Points on a hilly landscape, in no order, each with its height.
From any point a ball rolls to the lowest of the 2 points nearest to it. It stops when none of these is lower. Distance is the straight distance between rows; heights are no part of it.
J_888 (h 292): [  1  -5   1 -12  -8  -1 -43  -8  20   7   2   1   7 -11 -49  11   5 -17
   2  12 -16  -9   8  -8   4   2 -17   1  22   8   4 -16 -23 -14 -17 -10
  19  -6 -24 -10 -10]
J_34 (h 587): [ -5 -20  -5  30   9  -6 -12  -9  -3  -8 -12 -10  -6  -4  17 -13 -10  -3
  18   9  18  -5 -14  -5   3 -10  -4 -11  -9 -21  -9 -21   2   3  -4 -21
  -9   4   6  15   0]
J_787 (h 545): [  7  -8  -1  15  10  -8 -22 -12   8  -4   8  -9   5 -11  -6   0  -3  -4
  22  13   2 -10  -3 -17   6  -5 -11  -8   2   4  -4  -5   3   3 -13  -8
  -5  -6   3   0  12]
J_983 (h 257): [  0  21   6  -2   9  14  25   1 -11  12  -2  -9  15   7  22 -26  -5  -8
 -18  -8  14   1  -3  -9  -7   8 -15  -1 -11  21   0   8  10  23   1  11
  -6   3  16  15  -6]
J_63 (h 181): [  6  -5   0 -14 -15  -2  24  16  -3   1  15  14 -19   1 -24  21   7  17
  21  -2  -6   5   5  23  12  -8   8   3   3 -21  -6   5 -15   1  -8   6
   8  -3  -2 -19   6]
J_241 (h 229): [ -5  -5  -2  13   3  17 -25 -11  12 -17   3  -8   3 -13  11 -13  13  -2
   9  38   7 -16   7  -8  -4   5   2 -20   5   1   3 -16 -12  -5   2 -10
  -1   0   2   9  18]
J_855 (h 171): [ 10   5  14 -11  -3 -21  13   6   5   8  15  16   8  11 -21  19  -2  10
   0 -26 -25  -2   1  13   6   9   7  10   3  13  -4  27   9   4   7  22
  -3   3   6 -26  -8]
J_281 (h 457): [ -7   9   6   7  12   0  -9  -5  10  -2  -7  -5  23   4  18   4   1   4
 -34  -8 -17   0  -3   2 -11   7   8   5  13   5 -26 -10  11  -6  23  -8
  -7   2 -17  22 -23]
J_312 (h 164): [  3   2 -13 -22 -23  12  21   1 -20  -5  -9   5 -20   2   1   2   6   0
  19  -2  19  14  13  -7  -1  -5  -1  10  -9  -8  32  14 -13  -4 -15   6
  12  -3  10 -11  14]
J_30 (h 115): [ -2  -5  -5   4  -5  23 -44 -17  20 -12   1  -9  11 -15 -14 -11  14 -16
   5  45   5 -17  11 -19 -11   4  -4 -15  15  12   4 -16 -16 -12  -4 -10
   9   1  -6   1  12]
J_981 (h 182): [ -5   0  -2   5   4  -4  20  13  -5   0   4  11 -16  15  16   3   2  15
 -10  -2  -6   4  -8  28  -2   6  22  -9 -13 -25  -8  -1   5   0  25   5
  -5   6  -1  -2   4]
J_49 (h 206): [ -9 -19 -11  -1   9 -12 -24 -13   5   2  -4   1 -16  -6 -17  10   1   3
   8  -2  -6  -3  -5  -4  -9   7  13   1  -9  -9  17   6  -5 -20   4 -10
   5  -2 -10 -15   7]
J_372 (h 395): [ -4  13   0 -13   0   5  20  11  -5   9   3   4   1   3   5 -10   7   2
  -8  13   1  -5  -3  23   5   0   3  -9   3 -10 -13 -13 -10   3   5  -4
   1   3   7   7   0]
J_552 (h 209): [ -6  -6  -2  26   8  -2  23  11 -10  -4  -5   4 -21  21  34  -8  -4   8
 -12 -13  11   6 -13  21  -2   3  17 -11 -25 -28  -8  -4  17   9  28  -1
 -14  11  -1  11  -1]
J_984 (h 191): [ -8  -8   0 -20   0 -13 -14   1   1  22 -13   4   4 -13 -15   5 -10  -3
 -14  -4 -16   2 -12   3   9  -1  -9  10  14  -7 -10 -25  -6  -7 -19 -15
  15   1 -14   8 -23]
J_160 (h 151): [  3  -6  -9   2 -14  10  31   5 -19  -7  -8   1  -6   3  12   2 -11  -1
  10 -21  17  25  -7   0  -6  -5  -9  12 -10 -13   4   0   3   8 -18   7
  -5  -7   8   5   7]
J_932 (h 526): [  8   2   5  22   9  -6 -15  -6  14  -8  22   0   6  -5  -2   0   1   3
  25  19 -10 -14   5  -4   7  -4   0 -15   5  11  -9   9   9  11   5  10
 -14  -1   9  -8  21]
J_104 (h 255): [ -5   8  13   8   5   2 -32  -9  24   1  -4  -5  19   2 -13   9  -4 -12
 -39   4 -34  -6   6  -1  -4  13   3   0  23  11  -9 -11  -2 -14  19  -7
  -5   3 -20  -2 -11]
J_416 (h 131): [  2   9   3 -10   7  10  11  17 -11  15  -4  -2  -5  -3  15 -34   1 -13
   9  36  19 -19  13  -3  21  -6 -20 -19  -8  10   7  -8 -20  17 -16  -3
   8  -2  21   1  14]
J_805 (h 327): [  2  27   7 -26 -23  13  20  15   1  -6   6  10  -1   0   5   6  27   6
  -6  28   1   1  20  31   8  -9  14  -6   9 -14   3   1 -24 -10  18   5
  12  -3   5   1  -2]
J_951 (h 218): [  7  -8  -3  41 -17   7  22  -1 -14 -26   2   0 -15   5  24   1 -16   6
  13 -23  17  25  -7   0   0 -22  -3  14  -9 -24  -7   8  28  15  -1   6
 -18   1   8  18   7]
J_144 (h 201): [ -2  23  12  -9   5  -2 -24  -8  21   8   3   0  15   0 -10  -5   2 -12
 -28  20 -29 -22   7   7  10  10  -7 -10  20  18 -11  -7  -5  -5  14  -2
   0   3  -9   2  -5]
J_267 (h 389): [ -2  12  10   4   8  -9  -4  -4  13   0  10   7   3  11   5   7   6  10
 -13   3 -20 -12   4  11  -3  14  24 -11  -4  11  -3  18   4  -3  35   7
 -10   9   4 -12   6]
J_227 (h 542): [ -2  11   2   8   3   1  -1 -14  -1  -3  -2 -12   1  -1  26  -5  -3  -1
   7   3   7  -9   3 -11   0  10  -3   0 -11  16   7  15   5   6   3   3
  -8  -1  12   7  13]
J_959 (h 513): [ -3   4   0   3   1   2  -8 -19  -7  -1 -13 -10  11  -3  28  -7  -6   1
  -2  -9   6   3 -10 -12  -7   7  -5   9  -9   7  -2  -9  10  -1  -3  -3
  -4   4   3  17  -5]
J_911 (h 336): [ -2 -13   1   0   7  -5 -55 -12  21   8 -10  -8   7 -13 -36   7 -10 -17
 -13   6 -24  -6  -4 -26   6   2 -17   4  24  14   3 -23  -6 -12 -21 -12
   9  -3 -23  -9 -12]
J_331 (h 268): [  8   5   5   6   7  -4  27  18  -5   2   9   2  14   9   0  13  -2  11
  -8 -19  -8  12 -10  15  -3 -11   5   1   6  -9 -29  -4  19  16   7  10
  -8  -5   2   8 -14]
J_854 (h 476): [ -1 -51 -16   9  -9  -9  -7   3  -5 -12 -17   4  -2  -9  -8  13   1  17
  12 -23  11  20 -20   1 -20 -13   6  15   1 -32  -8 -26   2 -16 -18 -19
  11  -1 -18  14 -27]
J_216 (h 214): [ -1  19   3  -4  -7  30  45  25 -16  -6   6   7 -18  14  24 -19   8  -1
 -10   8  19   9  12   5   2   2   6 -18 -13   5  17  19  -3  18  12  19
  -7  11  29  -7  19]
J_450 (h 546): [  7 -22 -15  34  -9  11 -21 -16   0 -34   2 -13 -10  -7   9  -7   6   6
  30  22  27  -3  -3 -14 -12 -18   5 -11  -1 -11  -4 -13   1  -4  -3 -14
 -12   0  10  18  19]
J_579 (h 462): [ 14 -11  -6  21  -9  -3  -2   0   3 -16   6  -9  15 -11  -9  20  -2   9
  25  -5   3   4  -8 -16  -5 -18 -15   2  11 -14 -26 -18  10   2 -26  -9
   2 -12  -3  15  -7]
J_351 (h 565): [  1 -28 -11  25  14   1 -34 -10  12 -10   5 -11  -2 -10 -23  -5  -3  -8
  32  24  15  -8  -5 -22  -1 -12  -5 -17   7  -6  -4 -15   0  -7 -15 -18
  -2  -6  -4  -4  15]
J_802 (h 388): [ 16  25   5 -15 -21  13  24   6  -8   1   8   6   9   2   3  -7   2  -7
  11   9  11  -1  20  -8   3  -5 -20  -3  -2  14   9  18 -14  13 -14  21
   5  -8  20  -2  17]
J_646 (h 464): [ -2   2   0 -19  -1  -9   5   5  -6   8 -13   7  16  -1  10  19  -4   4
 -25 -26 -14  14 -11  17  -8  10  10  23   2  -8  -5  -2   7 -14   9  -2
   8  -3 -22   9 -26]
J_482 (h 251): [ 10   7   1  14  -4  12  46  20 -10  -5   6   0   7  11  16  -5  -3   0
  -5 -13  10  12 -11  12  -5 -12  -7  -4   3 -15 -28 -14  16  24  -5   5
 -15  -2  16  16  -8]
J_421 (h 324): [-13  -4   2   9  -1  10 -23 -18  27  -6  -4  -8  13  -4  -4  14   7  -6
 -18  14 -15   0   4   1 -16  11  13  -4  12  -5  -6  -9 -12 -17  20 -10
   1  -2 -19   1   2]
J_953 (h 142): [ -8   9   5 -14   5 -10 -15   0   9  16   3   6   4  -7 -17   6  -1  -5
 -16   2 -23  -7  -2   7   8   4  -4   4  13  -1  -5 -11  -6  -6   3  -4
   7  -6 -11  -1  -8]
J_752 (h 630): [-13  -7   5  22  26 -13 -34 -17   8   1 -13 -16  -3  -2  22  -7 -15  -6
 -11  -9  -2  -6 -14 -17   3  10  -1   0 -15  10   6  -5  16  -6   7 -19
  -3   8  -6   9  -5]
J_274 (h 260): [ -1  19  10  -7  20  -1  -4   6  -3  14   4  -5  -3  -5  14 -36   3 -10
 -11  31   1 -26  11   0  19   9 -14 -18  -6  35   3   3  -6  20   4   3
  -2   3  12   3   8]
J_506 (h 319): [ -1  -6  -3  -7   5 -10 -22  -5  12   1  11   5 -10  -5 -20   5   6  -6
  20  17 -11 -10  14  -1  10   0   8  -9   3   5  11  12 -13  -8   0   3
   5  -3  -3 -27  19]
J_345 (h 478): [ 15 -36 -14  26  -9   2 -21  -4  13 -23   8 -12   5 -14 -34  18   5   9
  38  -6  13   5  -7 -26  -8 -18  -6   5  16 -15 -19 -18   6  -6 -30 -14
   4  -7 -12   7  -6]
J_164 (h 314): [  4   4  -8   1  -6   9  -9 -12  -1 -20   5  -8  -3  -6  12  -5  14   6
  20  29  13 -11  17  -9  -4  -1   4 -10   1   4  12   9 -12  -4   5   2
   0  -1   8   0  24]
J_876 (h 439): [  0  -2  -1 -22 -15  -4  -5  -4   2  -3  -6   3  18  -6  -6  21   5   6
  -7  -9  -6  11  -2  12 -10   1   5  17  14 -11  -5  -9 -15 -19   2  -6
  14  -8 -21   7 -16]
J_262 (h 641): [-12  29   6 -24   9   3   4   7  -9  24 -14  -8   6   6  10 -34  -8 -13
 -41 -11  -3 -13  -3   2   7   7  -8   5   3  27  -4  -8  13  13   4  -2
  -3  20  -1  22 -27]
J_159 (h 414): [ 16  14  -3  -6 -33  16  31   2 -10 -11   6  -1   3   4   0   9   0   1
  20  -1  13  10  11  -5  -6 -10 -16   7   6   0  -4   6  -9  10 -26  13
   3 -11  11   2  20]
J_28 (h 200): [ -8   8   5  -7  17   3  14   6  -8  19 -12  -5  -2   2  21 -34  -8 -11
  -7  15  13 -13  -1  -6  15   3 -20  -8 -11  18   4 -11  -6  18 -11  -3
   4   3  14  10   1]
J_118 (h 156): [  5  -6   2  -8  -4 -16  15   6  -1   4  10  13   5   1  -9  27  -5  13
  -1 -26 -16  11  -5  14  -3   2   3  15   2  -9  -6  11   7   0   5  12
   1  -6 -10 -10 -10]
J_428 (h 225): [ -2  -7  -2   0   1   5 -51 -21  22   2  -6  -9  14 -11 -35  -3   7 -23
   3  29  -2 -16  14 -20  -3   1 -16  -6  21  22   7 -13 -16 -15 -14  -9
  14  -2 -17  -9   7]
J_609 (h 148): [-12 -11  -1  18  19  -7 -34 -13  17   3   2  -4  -6  -3  -9  10  -4  -6
  -4   4 -19  -7  -6  -4   2  10  12  -5  -5   0   9  -1   2 -12  13  -6
  -3   0  -7 -17   8]
J_273 (h 358): [-10   1   3   4   6  -1 -11  -1   9  -7  10   4  -8   1   2   4  11   5
   6  20 -13  -7  14   6   4   8  19 -16  -2  -1  10  13  -9 -10  23   3
  -2   4   4 -20  19]
J_978 (h 216): [ 11   4  -1 -18 -30   4  22  15   1 -13  14   8 -10  -1 -22  15  15  10
  23  16   3   0  14  18  10 -16   4  -6  12 -18 -10  -3 -22  -2 -20   6
  16 -11   1  -8  12]
J_894 (h 59): [ -4   2   8  14  28 -15   5   5  -2  14   3   0 -13  11   9  -5 -10  -4
 -12 -22  -8  -3 -15   4   9   9  13  -2 -25   6   3  13  23  14  19   4
 -14   7   7 -12  -3]
J_512 (h 406): [  5   6   8  12  -5  -9   6  -7   8 -10  11   8  10  12   6  19   1  15
  -1  -7 -16  -2   7  12  -9   1  17   4   2  -2 -10  22  13  -1  24  13
 -16   2   1  -5   7]
J_980 (h 177): [ 11  -1  -2  18 -21  12  30   0 -14 -13   8   5  -8   3   3  12 -18   8
  17 -24  11  23   1  -8  -5 -14  -9  15  -4  -5   5  20  11  18 -18  17
 -13  -6  12   0  17]
J_483 (h 137): [  9 -13   2   3  -3 -10  21  12 -14  -6  -1  15  15   5   9  33  -6  20
  -3 -37 -10  25  -8  15 -14   0  10  29   5 -17 -16  13  16  -5   7  13
  -3 -11 -20   4 -22]
J_340 (h 379): [  2   0 -14  -5 -17  10   1 -10  -6 -23  -1   0 -12   2   8   9  16  16
  13  14  16   5  12   3 -12  -7  14   0   1 -16   8   3 -11 -16   6   1
   0  -1   1   1  22]
J_289 (h 485): [ -6  -6  -3  -2   4 -10 -13 -10  -3   7 -17  -1  16  -6  17  10 -11   3
 -11 -23  -9   9 -15  -7  -9   8   1  19  -5   0  -1  -4  16 -12  -2  -3
   3   1 -10  10 -18]
J_694 (h 512): [  7 -13   3  28  -1  -2  -5   4  12 -13  26   6  -6   0 -16  12  -3  13
  25  10 -11   1   0   6   6 -17   8  -8   4 -15 -19   5   6   4  -1   8
 -12  -3   5 -13  18]
J_890 (h 337): [ -2 -30  -5   4  -1  -8 -53 -16  13   8 -18 -10  11 -18 -33  -2 -10  -5
   3   2  -5   1 -11 -33   1  -6 -19   2  15   8  -1 -33  -2 -14 -33 -18
  15   6 -15   1 -19]
J_457 (h 162): [ -5  25   2 -30 -15  11  19  -6 -11   4  -7   5   4   3  20   0   6  -9
  -4  -7  10   5  16  -2  -1  11   0   9 -13  11  33  24 -11  -4   4  14
   7   0  11  -2   4]
J_758 (h 220): [  5  14   8 -24   6 -20 -12 -10  -1  20  -9   1   0  -7  -6  -3 -13  -9
   1  -9  -8 -11   9  -9  11  13 -11  10  -3  31  28  22  -3   1  -7   6
   6  -2   0 -15   2]
J_77 (h 286): [ 14  13   6 -11 -10   1  42  23  -9  -5  10   7  12  16   4  15   6  17
 -12   1   2  20  -6  31  -4 -10   8   5  11 -16 -24  -2   1   4   9   9
  -3  -6  -3   8  -5]
J_321 (h 312): [ -4  10   0 -10   6  16  20  16 -14   3   1   2 -24  -5  27 -26   8  -3
   8  26  17  -4  21   5  16  -2   4 -21 -13   5  21   9 -19   9  -2  10
   3   5  26 -14  21]
J_597 (h 258): [  2  10   0 -13  -7  31  48  34 -22  -2  -3  10 -32   8  25 -21   8  -9
  -3  17  24  11  17   5   9  -2   1 -21 -13  -9  30   6 -18   7  -2  10
   3  11  29 -21  16]
J_184 (h 652): [ -7  17   3 -13  18  -6   3  14  -5  20  -8  -5  10   7   3 -16  -7  -4
 -38 -13 -13  -7 -10  12   5   1   0   2   8   7 -20 -15  15   6  11  -4
  -4  10  -8  21 -27]
J_931 (h 356): [  8  27   8 -18 -10   4   4 -11  -8  11  -4  -1  15  -3   8 -12  -3 -13
   1   7   5  -9  15 -13   4   4 -27   6  -5  25  15  20  -7  12  -9  14
   9  -7  12   1   6]
J_921 (h 564): [ -4  15  12  11  22  -8  -6  -9  -2   5  -6 -14   7   3  23 -15 -13  -6
  -9  -8   1 -13  -1 -14   8  10  -8   0 -17  32   8  17  19  14   7   3
 -13   2   9   7  -2]
J_743 (h 166): [ -2  23  10  -5   4  25  33  17  -9  -8   9   3 -16  12  30 -25  22  10
 -19   9  15 -12  14   8   5  16  22 -20 -19  21  14  32   1  18  29  20
  -6  20  24  -8   8]
J_555 (h 516): [  5 -20 -16  21  -9  12  -9 -11   9 -30  13  -6 -10  -4 -11   8   9   9
  25  20  13   2   4   0 -13 -18  10  -4  10 -23  -9  -7  -5  -8  -3  -5
  -4  -5  -4   2  24]
J_379 (h 271): [-10 -31 -16   2   3   2 -32 -14   5  -9 -13 -10 -12  -8 -20  -3   7   0
  12  10  19  -1  -8 -18 -14   2  10   0  -8  -6  14 -11  -4 -23  -3 -19
   9   5  -6  -1   3]
J_666 (h 122): [ -7  17  10   6  18   5  20   8  -7   0   3  -1 -11  12  31 -20   5   1
 -14  -1   9 -11   3   5   3  17  13 -12 -26  20   9  24   9  17  27   8
 -12  13  18  -5  10]
J_155 (h 136): [ -8  12  14 -21   2 -22 -25  -9  13  15  -9  10  -1   3 -21  13  -3 -10
 -24  -8 -34 -13   6   8   8  16   7  12   5  15  20  11  -8 -20  15  -3
   7   0 -13 -19  -8]
J_720 (h 92): [-11 -12   4  29  28 -19 -17  -5   8   3   1  -4 -19   7   8  -1 -11   0
  -4  -9 -12  -7 -12   0   6  11  18  -8 -21  -4   6   3  17  -2  26  -6
  -9   5  -2 -11   3]
J_212 (h 329): [ -9 -37 -20   6   0   7 -36 -17  19  -8  -2  -9  -3  -3 -48  11  12  -7
   9   4  12   1  -1 -18 -20   5  10   7  12  -4  11  -3  -9 -27  -4 -15
  11  -1 -18 -11   0]
J_336 (h 427): [  3  -9 -17 -10 -24   6   4  -6  -1 -25  -7   0  -2   0  -5  19  10  15
  10   7  13  16   4   8 -21 -11  11  11  10 -24  -5 -11 -16 -22   2  -9
  10  -7 -14   6   5]
J_37 (h 187): [  3  14  12 -19   7 -13  18   6  -2  22   8  12   0  14 -11  -1  -8  -3
  -8 -17 -14   0   3   2   8  12   1   0 -11  23  14  33   8   9   7  20
   2   6  12 -24  -3]
J_926 (h 198): [ 10  -3   5  36 -14   8  18  -5  -4 -21  15   8 -17   7   6  10 -13  12
  21 -13   8  12   7   1   5 -20   4   8  -5 -10  -3  25  24  15   1  16
 -23   5  13   2  22]
J_732 (h 215): [  1 -22 -22  -6 -14   4   9  -2 -21  -9 -15  -3 -27   1  -4  -3  -3   5
  29  -8  29  13  -3  -8  -8 -12   3  11 -16 -14  21   4  -2  -5 -26  -2
   6  -1   6  -1  14]
J_521 (h 235): [  9   1   3  30  -4   6  32   9  -8  -7   5  -1   1   7  18   3 -15  -4
   7 -26  11  19 -10  -1   2 -14 -13   7  -7  -9 -14   2  28  23  -6  10
 -18  -3  16  16  -9]
J_818 (h 208): [  0   3   2  -7  12   4  -9  11  -1   5   8   2 -10 -13   6 -23   8  -6
  15  44   5 -20  16   2  22  -5   0 -23  -3   7   6  -2 -19   8  -3  -5
   5  -2  11 -11  21]
J_48 (h 274): [  2  19   0 -28 -22   5  11   7   1  -1   4   5  -1  -7  -8   3  18  -5
   6  26   2  -3  16  17   9 -11  -4  -8  11 -11   1 -11 -29  -8  -6  -3
  18  -6   1   3   5]
J_242 (h 117): [ -1   2  -1   0   0   1  21   4 -10   7   6   5  -8   4   8   0  -6   2
   6 -12   3   8  -4   5   4   0  -2   5 -13  -5   1   8   5   7  -1  10
  -5  -2   9  -4   7]
J_596 (h 363): [ -2  22   9 -27  -6   6  33  18  -2   2   6  10  -1  14   8   2  21   5
 -20  11   0   6   6  34   3   0  18 -10   3 -10  -6   2  -8  -2  26   7
   0   8   1   4  -4]
J_471 (h 273): [ -6  -1  -1 -11  13  -4 -32   0   8  12   8   2  -6 -12 -16 -10   4 -14
   9  35  -7 -19  11   0  17   0  -5 -16   6  10   9  -7 -19  -8  -6  -9
   9  -4  -2 -15  13]
J_636 (h 394): [ -3   3   1 -10 -17  11 -11 -12  11  -9   0  -3  22  -3 -10  16  14  -2
  -3  18  -9   3   8   7 -13  -2   3   5  21 -11 -10 -10 -19 -18   9  -8
   8  -9 -15   8  -2]
J_485 (h 317): [  3  36  15 -23   2   2   9  -3  -4  14   1  -3  16   9  15 -19   1 -12
 -20   0   0 -18  19  -6   1  15 -13   0  -4  41  15  29  -2  12  13  12
  -2   7  11   4  -2]
J_540 (h 199): [ -3  20   4 -23  -7  15  36  14 -11  19  -3  16  -2   9   8  -8   0 -11
 -13 -18   9  17   3  -4  -1  11  -6   3 -15  11  31  25  -1   7   4  14
   3   7  11 -11   6]
J_141 (h 207): [  5  25   8 -20  15 -12  13  10  -6  29   1   4  12   7 -12 -12 -12 -16
 -27 -19 -12  -6  -2  -2   9   9 -14   3  -5  36  13  21  12  18  -1  17
   0   0  10 -10 -13]
J_196 (h 593): [ -7  14  10 -11  13  -6 -20 -16  -2  16 -14 -12   9  -5  20 -24 -11  -4
 -15   6   1 -16   0 -17  11  15 -12   4  -8  33   8   2   2   3   2  -2
   1   6  -3  10  -1]
J_859 (h 101): [ -7  15  -7 -25 -13  16  23   1 -22   3 -17   4 -11   1  23 -17   5  -7
   1   3  23  10   9  -3   0   4  -2   3 -18  -2  28   1 -14  -3  -6   0
  13   2  13   1   5]
J_797 (h 661): [  5   2   4   7  23 -15   4  15  -4   9  -4  -2  15   3   3   3  -5   2
 -31 -32 -17   8 -14  -1   4   0  -1   9   8  -2 -24 -10  25   4   6   2
 -10   1  -4  13 -37]
J_97 (h 493): [  6 -36 -18  33 -12  14 -20  -5  20 -28  14 -11  -2   0 -38  17  13   4
  28   9  13   8  -2 -14 -18 -17   6   4  18 -21 -14 -10  -7 -13  -9 -14
  -1  -6 -15   3  14]
J_916 (h 154): [  2  -5  -3 -12  -5  -1  33  20 -14   8   5  13 -23  12  -1  10   3  13
   2  -5  -1  13  -1  26   3  -6  12  -4  -5 -29   1  -1  -4   0   7   7
   0   2   1 -13   9]
J_861 (h 428): [ -1  -1   2  15  -2  -4  -5  -9   7 -10   4  -2  20   3   9  20   1  10
  -7  -7 -14   7  -2   3 -11   3   8   8   9 -12 -19   1   6 -11  22   0
  -7  -5 -13   9  -6]
J_746 (h 442): [ 16  -5  -9   5 -23   4   8  -6  -6 -14   3  -6   7  -4  -6   8  -1   7
  29   0  16   3  -1 -12  -4 -17 -16   4   3  -7 -11 -15  -4   5 -31   0
   4 -11   5  11   9]
J_224 (h 228): [  7  26   7 -14   6   3  22  12  -9  20   6  -1  19   7  -7  -8  -7 -10
 -19 -12  -1   0   0  -7   3   2 -18   4   4  18  -3   6  11  22  -5  15
  -1  -4  12   4 -13]
J_940 (h 582): [  6 -30 -11  17   6  -8 -19  -2   4 -14  16  -7 -21  -6 -28   3  -1   1
  48   8  14  -3   1 -12   5 -19  -3  -3   1  -7   0   1   1   1 -22  -6
  -2  -8  -2 -11  21]
J_412 (h 87): [ -8   1   7  26  21   1  26  12 -10   5   5   0 -22  17  24 -18 -11  -6
  -9 -20  14   2 -12   6   7   9  10 -10 -35   5  10  21  22  21  21   6
 -16   9  14  -2   6]
J_183 (h 489): [ -2 -45 -11  24   1 -10 -16   2   4  -8  -1  -1  -4 -15 -18  28  -2  11
  14 -23  -7  16 -13  -5  -8  -5   3   9   8 -29 -15 -19   4  -9 -13 -14
   2  -9 -20   4 -23]
J_946 (h 458): [  1 -25 -18  -7 -20   0   3  -4 -13 -14 -14   3  -6   0  -1  17   1  19
  11 -14  15  26 -14  11 -17  -8  11  17   3 -30  -6 -14  -9 -17 -10 -11
   9  -5 -23   9 -13]
J_143 (h 174): [  6 -16  -4   2 -11   6  30   9 -17   3 -10  10   9  -2  11   7 -12   0
   3 -36   7  27 -16  -1  -9  -4 -12  18  -6 -14  -7  -7  13   8 -24   7
  -1  -5  -1   8 -22]
J_187 (h 222): [  2  20   2 -18 -16  25  54  22 -14   8   1  21   1  17   6  -4   6  -9
 -20 -18  12  27   1  15 -10   7  -2   3  -5   0  11   9  -2   9   3  15
   2   3   7   0  -3]
J_935 (h 175): [ -1  -2  15 -14  -3 -21 -14  -5  17   6  -2  13  10   3 -27  32  -3   1
 -27 -22 -39  -3   0  14  -6  13  14  15  18   7   7  15  -6 -21  15   1
   1  -3 -25 -23 -19]
J_967 (h 289): [ -7  35   8 -18   1   9  25  -1  -8  10   1  -3  16  17  16 -13   9  -7
 -26 -16   5  -6   6   5  -7  11   2  -2  -7  23   7  25   5  13  14  14
  -4   9  12   7  -9]
J_420 (h 180): [ -1  26  14 -28  13 -26 -14  -4   3  26  -9   4  -5   4 -10  -5  -5 -13
 -24  -5 -25 -19   6   4  19  16  -5   5  -4  30  22  20   0  -5   6   1
   4   6  -2 -16  -3]
J_780 (h 86): [ -1   4   4  -2  16 -10   9   5  -4  22  -1   1  -1   0   0  -3 -10  -2
  -8 -20 -10  -1 -11   0   9   7  -3   5 -10   2  -2   2  14  14  -4   3
  -3   3   7  -6 -11]
J_755 (h 178): [  0 -18   4  -4  -1 -18  -6  -2  10   0   2  12   2  -5 -26  37  -2  16
  -3 -23 -32   3  -8  10  -2   9  12  13  12 -12  -2   9  -4 -12   5   3
   6  -8 -24 -19 -17]
J_129 (h 567): [  0 -31 -14  29  -7   2 -25 -11   1 -21 -16 -13  -4  -2  11 -20   1   4
  26  16  30   2 -13 -15 -11 -14  -2 -11  -2 -13  -8 -30   1  -7 -14 -27
  -3   6   9  19   0]
J_902 (h 624): [-15  20   4 -22   0  -2 -13  -9  -3  16 -21  -3   9  -1  20 -22  -6  -6
 -27  -8  -4  -5  -3  -3   3  13  -8  13   0  16  -2 -15   6  -1  -2  -8
   3  15 -10  20 -16]
J_965 (h 259): [ -4 -27 -19   3   1  -7 -10 -10  -6  -5  -8  -7 -22  -6  -9  -6  -1   5
  28   3  25   1  -9 -10  -5 -10   2   1  -7 -17  11 -11  -5  -8 -14 -15
   4  -3   1  -2   9]
J_545 (h 240): [ -4 -18  -8  -8   2 -10 -22  -3  -1  10  -7  -4   1 -12 -18  -2  -3  -1
  13   3   0  -3  -9  -7   3  -6  -8   0   3  -6   0 -21  -5  -9 -24 -15
  14  -3  -4   1  -6]
J_673 (h 270): [  4   8   5 -27  -8 -17 -30 -19   6  12  -3  -1  11 -12 -20   2  -5 -11
   2   5 -10 -16  16 -10   8   5 -19  11  12  25  15   8 -11  -9  -9   2
  15  -7  -8 -11  -5]
J_314 (h 501): [  4 -21  -1  23   1  -7  -4   8   9  -7  14  -1  -3  -6 -23  26  -4   9
  15  -9 -13   7  -8   4   2 -12   2   0   9 -24 -21 -10   5   1  -6  -3
  -3 -10 -12  -7  -3]
J_682 (h 608): [-17 -11  -5  23  16  -5 -22 -10   8   3 -11  -6  -4  -2  20 -13  -8  -2
  -6   7   1  -4 -15  -6  -5   6   3  -8  -7 -10  -7 -24   6  -4   8 -20
  -4   6  -2   9 -10]
J_966 (h 332): [  1   8   6  17  21   3   2   9   1   1  10  -7  -4  -2  19 -29   2  -2
  -2  23   3 -28  -5   3  11   4  -2 -23  -4  11 -16  -8   8  27   9  -1
 -16   3  15  12   3]
J_135 (h 155): [  8 -22  -4  10  -2 -10  11  14 -15   0 -10   9   8 -11  11  24  -6  10
  -2 -46  -6  27 -17   3  -6  -1  -3  26   0 -20 -15  -2  18  -1 -13   4
   0  -7 -16  16 -35]
J_761 (h 301): [  5  24   9   1  22  -6  -6   4   3   9   8 -10   9   0   8 -24   0  -4
 -16  13 -10 -23  -1  -4   7   3  -9 -14   4  28 -14  -3  12  19   5   3
  -7   2   7   9  -4]
J_200 (h 291): [ -7 -27  -9  -1  -5  -1 -34 -14  15  -3  -6 -10  11 -11 -32  12   2   1
   9   2  -2   3  -6 -19 -14  -3  -4   6  15  -4  -2 -22 -10 -22 -17 -17
  15  -1 -19  -1 -14]
J_179 (h 365): [ -7   5   2   9  12  -1  -2   3   9   2  11   2  -2  -1   8 -10   5  -3
  -5  23  -8 -13  -2  10   6   1   3 -18   7  -3 -11 -15  -4   4  11  -4
  -9   2   7   2   5]

Call two points neighbours if one is among the 2 nearest of the other. Go from one point of each pair to the other, from neighbour to neighbour, staying as low as possible. Name the highest point that can't be avoided.
J_416 / J_200: J_212
J_118 / J_894: J_143
J_160 / J_916: J_552
J_30 / J_483: J_888
J_155 / J_894: J_755
J_859 / J_416: J_321

For each start below, name the point where the ball stops.
J_921: J_953
J_694: J_30
J_281: J_416
